Points, in no order, along strands that fork and pass close to each other.
Two points are linked if the straight distance between their rows is under 52.5. Some points are linked to none.
Fem: [ -2  12  -2 -11 -20  54 -22  10 -15   3  -2   3   5 -11  19  10  26 -21
  38  27   9   5  50  11]
Gifev: [-18  -9  38 -15  -2  28  -5  13 -17 -10  40  17 -29 -21   7 -11  -8 -13
  17  22 -12 -14  21   1]
Kedo: [ 31 -18  26 -12   1   6   3 -20  -6  13  20  -9  28 -40   9 -24 -36 -18
 -13 -14  22 -13 -21  10]
perul: [ 35  11   1 -25   2  20  -6   2  -8  13 -17 -27   3   3  13 -15   2 -23
 -42 -15  44  -9  -4  12]
gerob: [-19   2 -18  20  -6  27 -18  35  -8 -11  19  38 -25  14   1   9  33   5
  20  48 -21  17  38   5]
giv: [-19  12 -24  30 -10  17 -12  31 -10   4   4  22 -17   3  16  20  23  -3
  19  37 -19  26  44   9]
tiso: [-43  26   9  -5  18   8   9   9   5  -9  32  -7  -6  15 -10   6  13  -6
  13  43 -35  -6  21  -5]
kan: [  7 -21  14   8   5 -27  18 -23  22   7  29  35  26 -18  -8  -6 -23  22
   5 -16 -19   8 -24 -22]
Bul: [ -8 -11  10  33 -13   7 -20  38 -24   3  13  10 -57   7   6   1  -6   2
  -4   2 -14   6  10  13]
sape: [ -1  -4 -21   5   8 -18   9  -9  13  -1 -22  40  41  -1  15   1   6  27
  13  -2  -6  18  17 -34]
Dareb: [ -8  -9 -49   3 -14  25 -19   7  -2 -19 -31  28   1  26  -5   5  29  16
  24  15  -4  17  21 -14]
Zadok: [-30 -20  -3  54 -19 -21  17  26 -19  -7  12  -5 -30  -2   0  26 -17   4
 -24  -6 -17   6  -1  17]
feliv: [ -1  23  21 -17   0   8  -7   3 -16   3   0 -54 -17  12   0   7   1 -15
 -13  -7   9 -20  -6  23]
beg: [ 18 -31  19  13  -2 -23  15 -27  25  15  40  18  22 -23 -13  -9 -27   8
   5 -22  -9   1 -35 -10]
leb: [ 26 -11  13  26  -6  -6   3   8  10  28   3 -27   5 -18   0 -14 -25 -23
 -34 -27  22   9 -27  18]
zan: [ -8   7 -34   0   1  11 -24   4  -4 -21 -31 -16 -18  39 -11  19  34  13
   6  15  -9   4   3  13]
tef: [-26   7 -47  -1  13  -8   3  -7  -8 -36 -22 -10  -4  39 -20  30  41  28
 -11  28 -19  -8  -5   8]
segil: [ 11 -18  27  -5   5  -9   8 -24  15  14  20   7  32 -38   8 -19 -30   8
  21  -5  -7   8 -13 -16]
fita: [  5  -4   6  19 -12  16 -28  35 -21   9  -4   6 -49   8   7  -4   4   0
   0   5  -2   8  15  12]
Zirel: [-14 -15   5  46 -18  -8  -6  35 -20   4   6   4 -41   1   7   9 -17   0
 -15  -6 -14  11   3  15]
nad: [-35  -8  10  30  -4 -15  24  11  -3  -5  29  -4 -20   9 -13  15 -19   0
  -9   3 -31   2  -5   6]
zat: [  2  27   9  -6   1  -6  -6   2  -2   4 -10 -55 -19  23  -8  10   4 -12
 -18 -15   8 -10 -16  21]
Nezad: [ 25  -5  17 -41   0  10  -9 -10 -10 -12  24   2 -42  19 -37 -10   4  -2
 -17 -17  23 -38 -29   5]
Lek: [-12   3   1 -20   4  18   1  -2  10   3  -8  14  18  -4   9  -2   5  -1
  36  20  -8   9  30 -22]
sege: [-12   5  29 -41  11 -10  21 -29  10  -4  34 -12  -1   3 -28   6 -11  -5
   9 -11  -3 -26 -22 -11]
lebon: [-12   7  34  -6  -2  33 -20  21 -35  -7  31 -18 -39   0  16   0  10 -12
   9  12  -2 -24  19  26]
baz: [ -1 -17  40 -26   3  18   1 -11 -22  -6  29  18   6 -38  15 -15 -31 -16
  20  11  -1 -18  11  -3]
modat: [-10  31  -5   6   1 -20  -3   3   0   0 -13 -52 -19  31  -8  19   9  -5
 -16 -11  -4  -3 -17  22]
laf: [  3 -10  23 -13   8   0   6 -13  10  12   9  14  21 -30  11 -15 -22   6
  23   3  -9   7   3 -20]
rato: [  8  21   8 -43   7   7  -1 -22   5  -6 -21 -30  25   7   0   2   6 -12
   7  -9  26 -21   0  -3]
daf: [ 36 -17   4  29  -2 -13   6 -14  25  32  13 -20  25 -31  -1 -23 -22 -22
 -26 -32  23   9 -37  12]
fote: [-18 -21   0  19  10 -15  22   6   2   3  23  55  15 -21   2 -10 -23  20
   9  17 -31  14   9 -29]
sez: [  0   5  23  16  -8  -1  -1  14  -6  23   1 -51  -7  -7   7   2 -21 -21
 -17 -17   5   1  -9  21]
Pipum: [-15 -13 -33  18  -6  33 -28  27 -17 -24  -1  39 -31  26  -9  11  45  16
  14  41 -21  13  23   8]
Pumid: [ -7  14 -11 -26   3  11  -5 -10  15  -7 -24 -14  14  19  -1   6  15   3
  24   8   1   1  14 -13]
ferib: [-10  -2 -15  16   6 -20  13   2   4   8 -15  26  28 -14  18   5  -9  14
  13   6 -13  27  15 -21]
dodot: [ 13  10   3  -4   0 -16   2  -1  13   7 -13 -12  -3   6  -6  -4  -4  -5
 -13 -23  13   0 -19   3]
Raleb: [ -4 -22   9  12  10 -19  19 -13  12   5  26  47  24 -21   0 -11 -26  24
  10   1 -28  13  -6 -29]
sepo: [ -3  -2  14 -47  12  19   1 -19   9 -20   6  16   4   6 -13  -9   4   8
  27   9   2 -21   9 -27]
Gam: [ -5  27  10 -45  13  -2   9 -28  18  -7 -15 -31  30  10  -3   7   9  -5
  19  -5  10 -14   0 -15]
Gigak: [-26   7 -45   2   8 -17  19  -5  -9 -31 -19   5   2  26 -14  22  34  36
 -15  22 -11 -10   3  -5]
katik: [ -7 -23  43 -24  -2  19   7  -3 -13  -8  44  24 -21 -27  -5 -15 -27  -8
  13   9 -12 -22   4  -6]
livo: [ -8 -12   5  23   4 -18  12   0   8  16   4  14  25 -31  15  -7 -29   8
  17   6 -19  32   3 -15]
susu: [-15   9 -41   2   9 -18  -4  -5  -9 -34 -26 -18 -20  41 -19  30  40  25
 -17  12  -9  -7 -16  19]
mip: [ 26  -2  10  -7   3 -16   1  -9  19  13  -3   8   8  -9  -5 -13 -12   1
  -4 -25  11  -1 -21  -8]
Zivaf: [ 25  -4 -15 -14   2 -11  -8 -18  28 -17 -21  41  21  24 -11 -10  20  25
   3 -29  14  -4 -10 -30]
kogek: [ 27  10  -9   1  -4   7 -21  18  -4  10 -24 -22 -28  23  -4 -10  11  -6
 -33 -15  28  -2 -13  17]
gos: [ -8   5  11 -28   1  29  -2  -6   0   2  -7   9  27 -21  18  -1   4 -12
  42  23   3   2  37 -15]
gupi: [ -4   7 -30  11  -6 -35  11  -1  -6 -22 -21   4 -17  20 -10  17  20  21
 -22  -9   5  -3 -14   6]
bozi: [-26   3 -50   7   3  -3   7   3  -6 -24 -21  18  10  24  -6  17  31  26
   4  29 -14   3  20 -12]
bap: [ 10  -3  13  -2  -5  10 -11  12  -5  20 -14   3  -3 -20  18  -9 -14  -8
  14   3   5  12  15  -4]
zal: [ 37   9 -19   8   3 -14   0   2  16  14  -7   5 -22  17 -16 -19  15 -15
 -50 -42  30  -9 -36  12]
pari: [ 13  -4  30 -11  -2  11  -1   0 -23  12   7 -32   9 -23  14 -10 -30 -28
 -21 -12  22 -13  -7  20]
lapo: [  3 -13  29 -22   4  15   0  -7  -5   7  12  20  13 -39  17 -18 -20  -6
  28  12  -1  -1  16 -14]
Vitu: [ -2   5  22  -7  -2  23 -21  17 -26   0  11 -22 -43   9   4  -1   5  -6
  -1   4   1 -15   6  18]
vekil: [-14 -16   2  40   2 -33  24  -7  10   9   7  -3  30 -28  11   4 -32   4
   2  -5 -15  28 -10  -5]
Bola: [-24   5  29  -1  -4  27 -12  23 -16  -6  36  -4 -39  -3  10   1  10 -10
  16  25 -18 -10  22  12]
Mag: [-29  23 -26   0  12  -1   0   2   2 -13  -9 -16  -2  30  -6  22  25   7
   7  30 -27   2  17   4]
Boku: [-13 -24 -10  53 -17 -34  23  15  -9   1  -2   8  -2 -24   9  16 -23  10
 -23 -13  -2  16  -8   7]
putuf: [ 18  19  10 -39   8  10  -1 -17  -7   3 -22 -31  36  -5  14  -4  -5 -24
  -4 -10  34 -18   1   6]
zar: [ 35  -8  22 -11   4  -4   7 -33   8  19  20 -17  43 -42   8 -25 -25 -14
 -10 -21  25  -9 -31   5]
reku: [ 39   1 -11  23   8 -31  -1 -21  29  21  -9  24  29 -17   6 -19   8  -3
 -25 -47  20   4 -34  -4]
Fam: [ 25 -32  24   7  -8 -12  10 -21  23  20  37   3  16 -27 -16 -12 -28  -6
  -2 -26   3  -7 -39   3]
kepa: [-22  -2   9   4   4   7   7  16   2   4  17  32  -5 -12   7  -7  -7  -2
  23  30 -26  15  26 -16]
piri: [ 37  13 -11 -16  -1  18 -15   9   4   9 -29 -26 -12  21  -1 -16  16 -14
 -39 -18  41  -6  -9  11]
bofus: [-14 -18  -9  36  -6 -36  29   1   0   0   5  16  16 -20   4   9 -21  16
 -14 -12  -9  15 -13  -4]
bug: [ 29   3  -1   6   5 -29   2 -17  28  14  -2  19  20  -8  -5 -13   2   2
 -15 -40  13   0 -33  -7]
tage: [-18  21  -1 -40  14  13   6 -21  16 -10 -12 -21  25  15  -4   9  13   0
  28  15  -5 -10  16 -18]
kited: [ 26  19   9 -25   7   9   0  -6  -7  15 -20 -39  27 -10  18 -10  -7 -29
 -26 -14  39  -9  -6  14]
zag: [ -7   9   4  -1  -1  10 -16  12  -9  -4  -6 -15 -33  17  -1   6  11   1
   6  10  -9   0   9   8]
nabe: [-15 -12 -45  13  -8  27 -23  16 -12 -24 -18  30 -20  27  -7  11  36  17
  16  30 -13  14  21   0]
Giruk: [ -3  -3  15 -39  15   6  11 -21  18 -12  14  31  10   7 -16  -8  -2  20
  22   2 -10 -12   4 -38]
rezi: [-17   1 -51  23 -11  -4   3  15 -16 -11 -29  19  -3   6  11  24  25  21
   1  23  -7  14  31  -4]
sase: [ 27 -19  17  15  -1 -15   1 -21  19  21  12   1  33 -43  11 -24 -32   7
   9 -15   2  18 -21  -8]
Sube: [ 15 -12  33 -12   2  11   1 -12 -33   2  22 -18  23 -30  15 -15 -41 -35
 -11  -8  18 -19  -8  22]
Suna: [ 26   5 -24  19  -5 -32   5   3   9   2 -10  12 -23  16 -18  -6  13  -4
 -44 -40  26 -10 -37  13]
begib: [-31 -27  -8  54 -20 -31  32  18 -14  -7   9   2 -16 -17  -1  26 -16  13
 -30  -8  -9   3  -5   9]
Gipe: [  6   6 -24  15  -8 -37   8   1  -2 -16 -15   7 -26  23 -17  10  15  11
 -30 -24  13  -8 -26  12]
rimo: [  8  12  24 -21  -2   9  -4   1 -15   7  -4 -35  -3  -3   6  -3 -10 -19
 -10  -8  18 -17  -3  13]
vozu: [-12  -4   2 -23  17   3  13 -11  15 -12  15  45  10  12 -17 -11   0  24
  21  15 -22  -6  12 -39]
rakuz: [-28  -9   7  11  12  -3  20  12   4   2  27  41   6 -14  -3 -11 -18   7
  15  27 -32  11  16 -23]
zel: [ 35 -13   6  23  -1 -18   1 -17  24  27   6  -5  32 -34   7 -25 -22  -6
 -11 -28  17  16 -33   2]
senu: [-13  12 -30  15 -10  23 -20  17  -5   1 -14   6  -7  13   8  19  27  -1
  23  28 -15  22  39   7]
nefu: [ 35   5 -10  14  -7  -5  -6  19   4  16 -11  -8 -31  13  -6 -16   0 -16
 -55 -31  30   2 -26  18]
dudu: [-10  11  15 -25  -5  34  -8  -2 -14  -2   3   3  17 -18  23   5   8 -23
  35  27   4  -4  43   3]
gev: [ -9  10  14 -52  11  20   0 -26  -2 -23  -1  -8  17   7  -4   0   6  -6
  26  11   8 -26  14 -15]
ruvud: [  8  -8  32  15  -9  11  -1  14 -13  23   8 -52   1 -17  11  -4 -28 -28
 -28 -17  16  -3  -9  27]
Kisep: [ -4  11 -16  -4  -1   4 -16   5  -3 -10 -22 -11 -21  29  -7   9  18   7
   5   9  -5   3   5   5]
kulek: [-15  24 -19  10   2 -26   2   1  -1 -10 -18 -32 -16  30  -5  25  13   6
 -14  -1 -10   1 -10  16]
medi: [ 29 -14  25 -10   2 -12   8 -35  22  20  32  -4  33 -31  -9 -18 -18  -9
  -4 -31  14 -13 -38  -1]
kuv: [ -3  -6 -21  -7   3   0   3  -5  13  -9 -18  39  21  12   2  -3   9  22
  23   6  -8  12  20 -34]
dul: [ -4   8 -26   1 -23  54 -26  12  -2   1 -12   9  -1   6   4  11  33  -8
  39  25  -2  19  43   5]
Zogu: [-14  -1  -9 -15  11   6   7  -2  15  -7  -2  35  15  11  -4  -7   6  15
  26  20 -17   5  22 -35]
Pov: [ -7  11 -36  -2  10   0 -23  -2  -3 -26 -34 -33 -16  47 -20  28  42  15
  -8   8  -8  -2 -14  24]
mifi: [  7   6   4   8  -6 -14  -4  10   1   7 -14 -13 -20   8  -2   1 -10  -4
 -12 -14   4   3 -10   7]
samel: [-14  15 -19   6   2 -28  15  -2   3 -13 -16  -1  -5  21  -5  16   6  13
  -6  -1  -9   3  -4  -2]
rov: [  4  16 -19 -13  -3   5 -13  -1   9  -5 -35 -21   1  25  -3   6  18   1
   9   0   9   2   7  -1]
rabu: [  8  10  10  14  -9  -1 -10  21  -7  21 -13 -32 -19   3   9   1 -11 -14
 -17 -13   8   7  -4  16]

A fork is a point with three links, a tip a point with one. Leave the first point through the second and follow the links. Name the first fork or tip that comes.
nefu; kogek -> tage
bozi; Gigak -> Kisep
rabu; mifi -> reku
begib; Boku -> Zogu
lebon; Bola -> leb
kogek; nefu -> pari
Boku; begib -> fita
Fem; dul -> Dareb

Follow the links from the first point to the second, and from the first to the third. Name the last point that the two ways share.
susu; tage; Vitu -> Kisep
Fem; zag; Boku -> Zogu
kulek; reku; Raleb -> pari
Pumid; Pov; katik -> Kisep
